Each row is a point on a tangle of strands that fork and nearly touch. The rows are in no order.
In the rows, zero is written as 128.
Points whose rows are less than 198 apart are linked; no others are. Some points are linked to none.
<709>: [ 84  97  88 164 126 157 151 191 129  83 159 161 123 116  94 134  82 126
 131  71 102  92 172 126 156 156 152 178 113  66 160 149 126 172 130 103
 131 139 151 125 112 105 140 165 109 142 147 172 171  78  75 119 118  96
  97 169  78 117 110 121 100]
<394>: [118 156 189  93 100 130 177  82 175 148 105 152 139 148 151 112 138 128
  88 125 123  82 160 130 135 157 117 158 153 109 132 112 105 128 140 171
 156 132 190 115 164 164 150 147 161 115 138 162 119  84 179 128 164 154
 157  80 145 139 160 197  97]
<919>: [115  76  85 155 144  85 173 176 108 125 121  91 103  91  99 184 124  73
 159  98 160 109 106 109 100  79 125 145 105  98 131  91 134 144 171  78
 129 108 113 161 105  94 111 113 108 149 119 102 173 116 106 128  75 102
  60 164 182 122 149 120 147]
<982>: [152 153 105 152  93 131 160 168 117 135 118 120 140 146  86 123 148 115
  89 142 129 165  85  95  98 112 146 110  97 161 122  69 124  52 144 123
 168 127  88 129 108 116  99  79 135 144 124 106 116 165 130 129 158 112
 113 108 184 120 161 131 205]
<400>: [128 118 159 119 139 119 171 102 130 116 109 131 130 152 126 170 147  82
 112 138 181  73 132 142 123 129  95 173 172 147 134 122 168 148 115 173
 159 197 155 120 153 152 122 127 127 116 137 165 120 134 144 113  62 144
 125 129 184 101 121 172 138]
<150>: [ 88  78 110 108 152 141 192 117 127 122 109  90 174 124 128 160 129 112
 169 123 130 133 124  83 118 132 128 116 106  94 123 126 104 143 197  96
 141  95 120 137 137 141 127 173 120 133 143 109 168 115 141  97 152 123
 132 100 163 200 171 132 114]
<40>: [109  61  76 163 138 134 130 168 108 130 152  80 146  92 144 156 133 125
 196 115  96 159 115 106 119 114 148  86  83  90 121 125 119 139 183  71
 104  75  70 155 112  95 112 168  81 147 121  84 203 125 124 114 125 101
 101 144 127 150 146  62 119]
<479>: [ 99 122 117 134 118 185 121 133 121  78 133 141 187 113 141 104  67 149
 145 113  50 137 136 118 167 202 126 112 125 111 131 178  81 146 124 138
 138 158 122 102 133 131 148 192  90 131 180 136 139 136 144 115 157 136
 175 120  72 143 144 113  98]
<972>: [156 143 160 164  95 150  55 130 110  97 143 170 131 103 129 110  92 109
  90 124 130 140 157 165 163 154 136 108 158 146  91 150 134 156  85 146
 135 150 144 124 146 138 105 160  63 121 134 178 108 143 121  80  78 164
 135 147 103  50  86 110 138]
<956>: [ 97 157 183 108 143  82 151 147 174 144 135 149 106  90 128 119 120 103
  95 127 122 123 137 116 136 153 118 140 102 103  99 131 121 121 106 130
 130  75 183 127 159 146 158  95 152 155 130  83 144 105 145 140 151 164
  99 126 133 160 154 171  99]
<305>: [ 95 121 203  84 178  97 182 126 164 138 120 105 139 108 154 136 127 107
 134 143 115 107  94 101 116 132 102 127 124 108 118 141 146 120 144 139
 134 120 160 102 173 174 170 135 150 144 155  73 165 124 162 148 149 175
 121 124 142 201 156 157  90]
<44>: [132 148 165 116 154  91 108 132 155 117 133 173 135  65 129 157  78 106
  55 151 158 135 149 140 157 150  81 131 176 159  93 119 114 130  77 120
 146 124 133 126 153 114 109 101  92 129 113 124  86 149 139  89  62 185
 108 150 134 104 141 150  96]
<356>: [141 125 165 135 112 133  67 131 130 111 119 108 171 101 143 142 106  92
 131 164 139 167  71 117 128 137 130  45 144 158 104 113 145 122 126 137
 143 141  84 137 156 167 131 119  64 148 133  69 140 180 158  90  96 153
 123 121 153 121 127  81 138]
<609>: [164 152 138 140  82 159 122  98 113 122 129 117 128 169 134 100 164 165
 141 128  94 113 124 140 120 147 144 136 158 142 119 157 145 139 129 191
 132 167 168  95 120 127 148 154 144 106 147 174 112 111 155 157 182 130
 177  94 111 109 115 119 160]
<466>: [134 195 170 144 100 120  58 156 130 146 166 155 111  89 123  78  82 105
  74 106  97 181 105 134 148 154 145  84  97 157 105 131 120 113  80 131
 113  99 142 129 149 139 137  81 102 153 135 105 122 157 107 127 107 154
 110 165  88  63 111  93 123]
<467>: [124 138 104 159 110 109 164 174  96 136 162 140 104  84  73 131 128  93
  70 112 119 139 132 120 127 127 151 141 112 110  95 115 143 128 125  93
 112  65 172 149 101  70 113  98 126 137 114 143 128 114 100 143 145 123
  58 158 120  81 133 108 126]
<772>: [100  97 138 157 131 155 134 164  55  78 173  92 177  88 128 133  96  99
 145  89  59 137 100 145 139 154 159 104 126 135 100 163 143 156 127 121
 126 172 118 121 121 104 131 185  58 149 186 140 167 167 139 113 130 132
 123 157  95  80 120  50 111]
<473>: [139 130  84 109 125 175 202  97 114 122 102 147 174 147 136  97 109 198
  80 132  55 121 156 134 138 165  86 149 137 136 127 117  63 109 133 141
 149 133 132 101 108  83 122 170 173 100 155 205  76 112 145 158 206 144
 179  83  96 132 171 199  93]
<511>: [102 125 150 141 132 136  69 136 145 117 147 150 134  81 139 115  91 129
 132 126 108 148 164 124 156 170 128  94 111  99 113 158 113 168 107 111
 114  83 138 130 151 142 142 152  86 134 118 118 149 119 122  90 110 147
 116 147  82 131 112 106  91]
<247>: [133 101  64 183  98 176  83 144  77  84 142 130 146 145 106  84 102 144
 142 110  88 145 142 167 145 136 148 125 124 122 128 164 124 141 112 138
 121 158 115 104  99 118 117 184  90 104 143 175 137 135  95 105 133  90
 166 140  88  99  87  85 159]
<582>: [112  83 140 114 130 127 117 106 137 127 110 126 127 138 120 172 144  70
 166 139 228 103 140 132 126  92 142 132 157  96 137 120 128 173 157 107
 134 134 141 166 163 180 120 161  94 120  91 119 134 117 121  52  48 115
 129 112 187 144 127 138 144]
<545>: [121 131 142 143 181 119  81 142 122  95 132 147  99 131 159 154 118 125
 196 130 160 119 143 143 146 109 107 140 147 145 158 166 173 182  94 130
 111 182 110 115 139 133 141 136 108 120 124 126 136 148  89 125  61 140
 137 180  87 116  82 112 115]
<430>: [150 142 156 125 107 165  12  81 162 138 117 104 120 152 182 103 117 167
 159 150 126 151 103 140 128 133 147  73 137 142 147 159 141 129 117 161
  97 166 110 112 146 181 138 124 118 123 130 102 120 142 143 126 136 128
 191 113 101 133  94  70 127]
<926>: [141  93  90 108 160 130 126  95 105 157 136 110 104 121 134 171 172 174
 199 133 147 132 151 128 126 104 120 114 147  93 123 171 151 197 167 112
  82  70 154 138  92  96 149 152 157  86 103 137 139 112 123 150 157 120
 111 120  81 171 128 119  93]
<542>: [131 135 122 134 134 142 168 136 115 120 122 119 192  97 125 128 107 134
  74 140 107 156 133 107 130 159 110 110 130 154  92 124  98 103 127 122
 151 114 107 111 125 106  95 129 110 114 146 140  97 145 142 106 146 167
 138 116 150 131 169 140 122]
<974>: [126  87 116 150 124 130 115 138 109  75 114 114 139 145 146 148 122 106
 226 113 142 116 115 133 103  93 146 142 132 108 169 137 140 152 162 128
 137 178  90 138 136 145 134 160  87 132 145 115 183 119 106 107  86  98
 152 133 150 145 100  98 157]
<264>: [121 157 185 126 129 105  59 138 177 117 148 176 127  76 144  89  57 109
  61 132 111 159 122 136 164 163 112 106 127 158 104 109  97 120  47 128
 130 120 113 127 184 160 138  80  94 168 124 100 109 143 129  95  62 171
 135 156 112 102 127 130  99]
<389>: [108 160 206 108 181  81 123 153 162 151 144 151  42 110 145 136 145  87
 166 121 140  94 134 117 144 128 124 131 106 125  93 151 167 154  92 127
  95  94 183 121 162 148 161 111 144 174 122  87 160 135 121 159 119 172
  92 162  98 155  93 156  93]
<961>: [ 90 141 104 122 164 104 137 187 140 105 140 153 121 111 132 116  84 131
 192  95 100 119 134 109 116 129 113 173  80  88 190 148 115 118 127 101
 125 125  90 131 131 118 169  87 146 144 132  71 184  90  77 163  90  93
 120 179 102 178 121 137 105]
<1016>: [130 155 176 108 177  73 122 124 137 158 123 142  41 127 133 166 176  92
 173 122 185  95 143 128 143 104 122 135 131 142 107 144 176 179 101 120
  90 105 185 140 131 127 145 109 150 139 108 119 128 137 115 162 104 156
  90 158 100 114  88 155 115]
<342>: [163  86  92 117  92 125 189  83  78 156 104 111 123 185  85 128 202 120
 131 137 159  79 105 132  79  88 136 151 142 140 126  98 160 128 165 149
 150 129 158 153 108 130 120 118 171 101 113 177 113 135 139 141 114  84
 100 100 190 105 118 163 180]
<254>: [108 135 187  89 167 107 173 114 161 136 101  67 189 122 163 147 129 109
 115 163 135 132  70  94 109 120 105 104 147 156 123 109 144  88 151 140
 148 163 100 108 159 170 137 119 140 135 146  68 123 155 171 139 139 171
 145 114 175 182 165 130 103]
<724>: [126 149 109  64 171 101 159  97 153 204 122 110 143 171 158 165 158 176
  79 162 174 125 128 135  98 101  94 117 124 155 151 108 104  58 119 108
 118 126  81 138  99 145  93  54 229 124  86  84  73 134 151 147 154 119
 103 110 186 180 179 171  94]
<909>: [156 193 154  98 118  79 147 121 153 176 113 123 117 131 127 143 152 128
  79 166 156 126 100 137 112 124 112 108 150 171 105 112 145  82 108 143
 134 112 157 123 117 117 127  53 175 120 111  92  89 145 157 176 168 156
 100 111 158 119 150 160 116]
<270>: [122 130 176  99 178  91 157 142 126 126 131 144 156  46 125 186  93  86
  74 151 151 119 127 134 138 148  67 133 174 148  86 149 158 143 105 116
 139 108 156 111 125 116 118 118  97 121 146 131 115 153 149 111  77 193
  85 160 149 118 146 147  86]
<1021>: [128 133 101 144 176 127  39 142 112 157 167 115 140  83 138 116 100 129
 168 124 102 184 116 120 152 112 104  81  75 165 146 135 133 119 110  83
  95  88  54 147 126 123 114  94  98 116  90  55 144 176  85 118  63  96
 115 213  73 101  95  70 110]
<498>: [ 85 133 139 145 150  84 136 197 145 121 150 133  88  91 126 117 105  99
 170  87  95 117 116 102 115 121 148 156  59  94 159 123 138 126 122 101
 120 108 125 147 144 120 169  95 131 178 136  66 201 102  90 160 109 104
  92 182 115 146 114 117 118]
<19>: [108 162 221 112 118 151 182 120 182 110 107 145 142 129 154 108 119 104
 100 106  90  80 138 112 146 181 119 159 145 118 121 117 129 124 132 184
 176 155 182 106 178 178 158 174 137 138 180 158 135  95 184 131 159 181
 164 102 131 131 156 188 105]
<692>: [152 172 143 116 113  95 107  99 142 157 119 139  89 147 124 125 158 152
 106 155 163 124 140 138 125 127 130 126 139 148 117 138 127 117 102 145
 117 103 158 124 129 117 126  86 157 106  97 135  88 119 128 153 150 139
 128 114 128 112 124 142 132]
<105>: [119 119 161 138 168 124 130 131 129  89 131 149 107 121 143 175 122  94
 151 133 179  94 152 141 140 132 105 157 163 139 128 157 173 176  92 150
 133 175 146 115 154 140 130 144 103 125 137 162 128 134 116 106  60 163
 121 159 137 108 102 144 121]
<443>: [125 101  58 150 101 138  95 120 129 122 102 171  84 174  78  80 132 147
 117 136 155 109 175 165 123 100 137 174 104  90 168 112  76 108 122 106
 134 100 105 129 103 114 101 128 136 108  93 191 108  89  88 108 110  67
 147 112 136 148 107 157 191]
<520>: [173 100 100 124 134 149 152  91  87 116 107  56 164 168 140 152 175 149
 167 144 130 122  86 119  98  98 129 126 169 174 120 132 156 113 170 164
 136 204  92 123 106 113 101 159 129 111 148 135 114 176 166 145 158 113
 172  89 151 131 122  95 163]
<962>: [138 108 130 143 122 130 143 117 129  98 147 190 105 111 114 124  89 124
  65 111 118 107 198 161 153 155 115 187 166 121 108 127 108 158  84 151
 149 137 174 126 143  97 114 151 115 124 135 224 108  90 117 105  93 146
 127 130 111  87 116 174 112]
<414>: [142 121 168 106 143 110 112 115 151 124 111  75 163 122 164 158 127 112
 143 171 156 141  50 103 110 103 127  75 162 165 131 106 157  95 145 139
 144 178  75 129 158 168 126 111 111 147 128  49 139 183 168 124 113 147
 133 117 171 156 140  87 131]
<1034>: [155 132 105  98 123 101 137 107 115 158 112 109  81 200 123 139 170 163
 169 132 171 103 112 143  78  65 147 159 124 133 193 129 147  90 150 128
 123 145 115 144 101 123 130  74 190 116 111 120 119 117 117 178 150  74
 143 116 158 152 122 134 162]
<812>: [185 107  94 110 138 157  69  71 116 159 113  95 128 143 150 166 168 190
 155 174 188 149 138 131 115  94 132  88 173 147 119 152 144 124 148 122
  87 120 104 142  98 128  78 134 140  74  87 125  83 156 146 110 153 127
 149  99 125 146 109  96 139]
<31>: [115 134  86 170 124 120 135 182  85 134 181 118 104  97  88 117 116 122
 108  97 107 146 135 128 134 117 157 140 100 109 130 132 142 132 119  80
  94  88 128 140 102  72 110 113 119 128 106 132 144 129  70 139 129 103
  81 192  81  79 110  84 125]
<515>: [132 100  82 112 146 162 148 110  93 111 138 125 150 118 125 155 143 182
 183 127  99 123 153 127 136 150 111 124 155  99 122 188 130 186 154 136
 103 106 157 105  84  91 154 178 139  94 139 157 134 119 140 149 184 125
 136 105  68 166 139 121  93]
<882>: [127 130 112 116 171 116 161 139 115  99 124 106 142 157 161 142 118 155
 187 126 112 121  98 127  99 113 105 156 138 146 175 162 155 118 138 154
 132 201  96  99 121 112 155 111 163 122 166 101 150 129 111 190 139 123
 161 146 118 163 139 117 125]
<312>: [ 90 133 117 119 114 125 146 127 164 129 113 151 116 162 110  94 122 143
 120 125 136 123 150 118 121 134 140 164  85  88 181 112  78  93 136 119
 147 111 122 129 141 140 143 101 162 137 123 111 132  83 119 126 152 103
 149 100 152 177 166 165 147]
<818>: [104  97 106 156 128 144 168 159 112  79 171 166 128 100  94 117  66 116
  67  86  94 114 175 146 164 159 145 188 138 102 131 146 116 141 100 121
 142 145 159 122 132  95 107 160 110 136 152 204 126  94  87 103 108 124
 108 161  95  95 122 128 102]
<954>: [147 125  95 114 125 146 210  92 106 143  83 115 185 174 133 108 150 167
  53 150  93 103 134 130 112 133  83 145 140 174 116  94 104  83 128 155
 160 156 110 114 111 106  94 130 178  97 138 211  58 135 145 147 166 135
 154  94 159 110 158 202 116]
<633>: [160 123 106 120 124 157  14  79 143 151 109 111 116 148 163 131 138 177
 157 164 176 170 132 136 133 105 138  82 134 142 145 141 131 116 133 115
  86 130  82 131 120 159  93 127 110  91  91  98  97 156 129 101 131 117
 165 117 113 146  91  74 143]
<627>: [113 125 205 122 140 136  45 117 166 116 124 149  87 137 167 114 137  94
 187 136 163 111 132 119 137 117 144  97 122 110 142 138 155 171 113 137
 109 132 130 138 192 213 165 151 105 166 115  99 163 133 124  93  89 149
 141 135 104 148  82 109 113]
<1036>: [ 92 106 136 131 154  76 176 167 136 134 120 114  70  96 110 170 132  63
 162  87 168  87 118 114 108  97 132 166  92  93 138 109 149 157 141 105
 120 115 158 152 125 123 148 104 137 167 138 100 183  98 101 143  79 113
  74 160 168 145 133 152 131]
<964>: [123 180 121 146 102 117 136 181 146 141 139 148 142  98  88 115 114  94
  60 137 122 187  89 104 125 135 135 104 103 157  99  73 113  67 116 111
 150  92 105 130 121 127 125  50 123 161 124  73 109 154 132 116 145 140
  91 115 165 117 173 125 166]
<435>: [157 193 129 160  62 153  85 155 100 137 159 132 124 113 121  67  83 136
  56 115  80 189  91 138 134 154 153  79 108 161 111 133 111  84 102 136
 123 115 131 106 126 120 119  96 113 131 145 129 105 165 114 130 144 140
 140 145 114  64 129  90 164]
<204>: [184 108  88 116  89 140 190  96  87 152  90 116 164 169  67 137 187 106
  83 154 144  86  92 118  97 114 105 126 170 166  96  66 165 102 159 156
 177 144 135 143 107 124  91 118 149  95 108 175  98 173 160 117 116 114
  91  95 191  86 124 172 181]
<496>: [143 121 181 112 130 121  73 103 144 135 118 134  81 153 146 153 174  83
 194 136 219 108 134 129 131  73 167 120 149 112 143 120 162 171 147 126
 114 149 146 161 169 190 144 160 106 140  91 108 144 135 126  90  63 127
 135 122 147 121  82 110 154]
<669>: [132 160 164 120  87 117  35  92 199 138 110 154 132 126 132 110 122 122
  81 159 188 150 138 139 148 128 133  98 146 134 113  81  74 114 100 121
 131 104 102 131 160 181 115 103  98 141  74  99  79 131 149  64  99 144
 142  94 163 127 127 124 142]
<928>: [ 98 134 135  86 107 133 180  91 165 142 107 156 119 178 123 111 135 143
 119 124 135  92 157 127 132 138 129 163 124  88 175 127  97 125 156 150
 147 125 170 125 146 152 162 132 182 115 130 146 135  84 145 145 169 111
 150  81 134 165 169 190 109]
<417>: [159 173 143 149  86 148 131 154  60 120 175 122 147  86 121  90 106 145
  84 100  73 153 108 146 134 161 152 106 143 148  91 163 130 127 113 144
 114 116 168 106 110  91 125 140 113 119 157 163 110 149 131 139 169 155
 131 146  86  67 128  88 131]
<785>: [118 111  66 121 111 186 185 115 108 105 114 146 163 148 103 121 129 179
 142 121  78 118 154 106 142 168 116 148 128  89 139 153  86 151 164 139
 140 105 160 109  94 104 136 190 158 105 150 179 122 109 142 151 212 111
 143  84  84 154 156 160 111]
<93>: [127 105 179 129 101 143 103 121 121 110 118  94 188  98 151 134 131  86
 149 143 117 155  95 110 125 154 144  55 133 122  74 123 127 144 163 135
 139 108 114 147 148 164 131 173  53 151 154  95 158 144 174  80 139 156
 139  90 155 145 136  80 125]
<877>: [145 163 154 115  84 168  79  75 179 140 114 114 132 179 176  94 121 183
 128 150 116 117 122 143 136 150 147 117 166 130 152 155 119 107 128 175
 115 188 128  85 138 163 137 142 160 111 133 144  99 102 160 157 167 133
 208  85 108 145 134 112 126]
<181>: [105 153 120 121 157 114 100 160 149  99 138 157 129 133 152  94  75 154
 163 120  97 134 122 124 125 141 105 155 104 133 191 164 122  98  95 130
 125 167  79 106 149 131 163  85 146 130 141  85 153 112  82 168  94 113
 161 173  93 156 126 126 108]
<1030>: [105 109  71 170  95 191 130 150 101  78 127 131 174 147 107  78  83 146
 130 105  60 150 134 120 145 169 147 131  91 111 139 141  80 109 136 123
 149 154  98 107 113 124 113 183  96 130 164 157 145 124 105 107 166  97
 179 114 107 134 126 110 152]
<522>: [108 129  96 121 135 150 162 138 157 131 110 131 155 167 130 102 127 168
 111 136 122 153 139 112 105 127 127 141  81 128 178  99  68  53 134 106
 147 131  63 112 123 133 106 100 167 126 130 115 108 107 119 123 159 108
 163 100 164 184 177 162 154]
<360>: [132 138 160  60 151 130 104  54 168 187 117 117 128 168 168 148 144 170
 127 170 205  97 146 141 118  88 140 120 192 126 152 148 128 123 149 129
 103 139 148 134 139 181 126 126 182 107  76 121  97 114 153 126 134 122
 159  83 147 167 135 114  79]
<339>: [131 142 153 136  85 131  42 111 195 126 130 155 149 103 152  91  71 149
  59 149 120 184 132 145 154 159 119  89 122 144 105  77  47 104  74 117
 131  95  85 115 164 159 123 100  86 149 108 108  92 123 148  69  99 154
 161 112 148 126 138 126 127]
<650>: [118 123  85 141 108 194 122 136 151 116 115 126 182 148 138  85 109 171
 114 129  82 182 129 104 129 166 139 101  67 135 143 106  52  62 126 101
 138 128  50 101 127 149  94 150 116 127 147 124 118 121 123  92 174 113
 190  98 139 179 164 136 159]
<794>: [123  86 109 152 129 125 205 140  86 109 139  98 121 123 108 161 160 111
 159  95 107 103 116 123 114 118 140 158 120 106 115 128 162 172 159 134
 137 130 172 127 106  89 144 169 129 134 157 172 174 104 128 160 151 114
  89 127 140 107 125 117 143]
<606>: [146 182 131  83 121  93 165 118 156 198 112 114 130 157 119 162 173 134
  81 165 175 133  89 125 102 102 121  96 135 167 120  77 132  52 131 122
 134 109 116 138  99 137 112  35 201 134  88  71  84 164 168 153 179 128
  83  92 191 145 173 163 128]
<232>: [146 130 134 147  78 133 120  99 156 122 124 173  98 162 111  90 123 138
  62 140 130 105 176 171 136 145 129 182 153 128 120  99  96 117  86 172
 157 155 152 115 153 117 111 129 134 118 117 209  91  89 135 119 107 127
 163 101 136  93 112 176 164]
<408>: [173 117 111 119 137 114 165 110  98 116 105 132 151 122  79 185 134  85
  82 156 172  94 104 132 126 125  74 126 199 163 102 109 180 135 129 150
 165 167 145 133 108 110 102 120 112  91 108 159 104 174 150 110  83 146
  76 135 179  74 127 167 153]
<615>: [143  90  81 195  81 163  73 141  82  98 134 116 125 151 104 103 151 125
 172 112 112 135 148 165 132 115 168 118 117  89 110 141 150 169 140 134
 115 135 128 136  98 122 122 207  76 112 124 169 156 113 109 105 129  83
 127 132 101  91  64  78 181]
<7>: [101 116 104 180 128 135 124 196 108 117 176 135  86 114  92 127 120 112
 127  65 112 100 164 143 157 116 175 155 101  82 138 127 158 183 123  80
  89 121 146 142 104  92 131 154  97 143 121 164 158  93  59 119 116  95
  73 205  56  64  79  88 106]
<676>: [119 125 143 183  89 158  42 137 127 109 135 151  84 149 121 101 145 104
 171  93 133 137 175 142 151 127 169 112  88  79 133 134 145 185 126 130
 115 123 143 150 125 159 148 183  74 144 124 158 169 103 100  98 112 105
 117 149  92  83  59  97 154]
<777>: [118 118 167  91 122 151 169  92 135 131  99  69 182 138 145 133 155 109
 158 125 113 134 102  82 117 128 163 100 128 114 103 112 109 126 212 133
 149 116 129 145 156 170 141 203 104 147 159 101 159 135 181 102 186 133
 167  63 158 181 159 111 121]
<870>: [150 136  79 112 161  90 129 139 104 158 133 107  76 153 130 149 158 178
 189 128 143 141 121 127  89  82 120 149 102 139 172 143 145 107 135 105
 103 105  99 145  88  81 126  72 186 106 108  95 132 126  93 194 142  86
 118 149 115 157 118 126 144]
<142>: [143 102 104 130 170  62 127 152 122 158 125  92  65  80 126 195 161  87
 185 126 172 138  89 114 128  65 107 107 127 120 112 103 159 158 168  73
 104  86 109 169 112  87 123 121 118 141  93  66 165 157 125 149  72 124
  47 168 136 116 142 102 132]
<959>: [ 97 168 164 120 133  77 174 178 166 137 138 173 104  74  90 124 108  56
  42 109 120 139 127 124 146 153 134 168 110 121  91 102 137 104  94 126
 141  86 188 148 128 123 135  65 136 182 153  98 127 109 127 140 132 152
  75 134 159 117 157 170 110]
<856>: [120 145 106  90 173 137 153 113 178 170 136 121 176 143 183 134 120 202
  85 166 118 159 137 125 116 141  81 114 112 159 144 118  66  46 103 116
 128 147  51 103 126 120  99  89 203 121 109  94  70 114 145 147 148 146
 148 110 145 187 184 163 100]
<887>: [161 157 162 120 120  98  83  95 131 164 124 141  49 149 130 134 198 128
 176 125 174 117 152 131 139  98 159 118 131 122 113 142 162 180 130 134
  90  87 186 147 124 133 149 134 144 117  95 142 120 114 129 153 150 141
 114 120  86 112  79 124 138]
<848>: [135 149  72 150 153 116 105 159  84 143 167 121  92 122 122 112 132 174
 184 104  98 160 133 136 129 100 132 146  99 132 165 157 147 137 120  99
  86 108 103 126  84  73 136 112 146 101 106 110 144 133  62 181 133  83
 122 187  56 123  94  92 129]
<905>: [150  90 110 140 166 101  83 124 110 152 136  88  81  99 160 166 175 143
 218 134 145 160 127 127 136  70 132  99 127 117 119 145 171 187 165  95
  82  91 112 159 110  92 130 157 113 109 102  93 158 150 123 144 110 121
  97 152  87 128 108  76 123]
<94>: [132 122 106 141 101 106 213 142  92 135 130 161 101 121  70 115 145  98
  49 110 104 107 136 137 118 142 132 174 114 130 107 111 146 122 106 129
 140  85 209 156 103  91 120  81 166 134 140 188 103 102 112 164 156 111
  78 124 156  78 136 179 128]
<900>: [169 168 166 142  84 147 145 127  97 120 135 136 157 101 130 101 146 144
  96 112  92 115 135 135 129 176 133 126 162 141  84 150 133 150 125 169
 144 117 195 109 115 107 132 163 116 116 162 189 115 108 163 139 178 168
 151 112 114  89 127 129 133]
<251>: [172  96 119 107 143 154 114  80  96 131 113  69 169 131 161 171 164 158
 168 165 154 134 114 130 109 114 127  95 189 162 101 160 149 137 161 149
 107 161 113 129 106 117 102 162 117  94 130 123 101 165 176 115 158 140
 168  84 135 150 125  87 128]
<947>: [ 86 116 102 138 146 162 150 165  71  94 190 110 172  86 126 117  78 149
 148  87  50 143 118 136 148 162 137 130 117 117 139 184 128 140 123 116
 110 150 114 101 116  90 144 161 109 129 166 128 155 151 110 133 142 122
 129 175  57 119 134  73  91]
<1059>: [154 101  95  97 123 128 159  75  96 152 110 119 111 213 116 137 184 158
 162 140 174  75 118 150  87  74 133 164 157 136 172 130 158 130 158 155
 128 168 139 137 106 140 135 116 188  91 114 170 109 116 127 158 124  81
 139 102 162 134 119 146 151]
<52>: [131 135 107 147  93 119  73 102 160 123 122 180  64 161 104  78  93 152
  63 147 138 128 177 180 142 124 126 180 125 133 148  85  58  96  68 133
 137 141 108 115 140  99 109 109 121 127  93 181  85 102 107 124 100 104
 171 125 122 109 105 168 172]
<124>: [106 170 132 122 122  88 140 165 183 145 134 176 132  90  95 113 104  98
  25 130 131 170 126 129 150 142 118 145 120 138  92  63  85  77  91 119
 150  78 124 142 129 119 123  42 133 169 119  78  80 130 137 110 130 151
  97 109 174 121 181 170 132]
<722>: [125 130 134 118 153 138 177 109 115  97  99  73 173 175 155 138 142 132
 166 135 108 109  88 118 105 118 114 153 155 165 151 140 156 111 156 175
 151 229  96 102 128 126 134 146 140 121 177 129 127 146 145 168 148 130
 187 118 146 142 142 120 134]
<373>: [ 83  73  95 132 155 145 149 165 124 110 146  94 172  90 146 139 108 132
 202 112  67 147 106  82 123 148 132 102  76  86 136 139 110 135 179  93
 127  96  84 137 134 118 148 173 103 158 151  69 209 121 136 130 146 106
 118 135 110 190 148  85 101]
<169>: [138  86  79 123 106 123 229 108  78 142  93 149 146 171 101  95 157 141
  43 141 102  90 139 136 104 128  87 167 118 159 120  89 125 101 119 137
 154 112 154 143  95 104 107  97 190 106 132 217  68 125 125 146 146 105
 103 105 173  95 144 217 135]
<517>: [104 131 179 158 143 124  31 142 153 128 117 157  65 133 145 103 141  78
 205  92 142 126 157 114 155 106 151 101  74 103 162 110 146 185 112 103
 102 118 114 160 147 186 153 137  92 174 122  99 176 127  89 113  72 116
 121 175  79 111  48 107 127]

Follow the links from the first point to the second, and from the first to the third. Name the last point that the two ways share.
<692>; <414>; <124> | <956>
<52>; <473>; <105> | <31>
<964>; <692>; <356> | <956>
<342>; <94>; <232> | <31>
<947>; <19>; <964> | <522>
<394>; <909>; <676> | <522>
<517>; <909>; <772> | <1030>

A fork is a point with three links, a tip a point with one. Leave the first point through the second and follow the links. Name the first fork or tip that comes.
<1036>; <919> | <31>
<882>; <722> | <264>
<40>; <373> | <956>
<627>; <517> | <1030>
<414>; <356> | <40>
<870>; <1034> | <545>
<615>; <676> | <582>
<7>; <709> | <443>
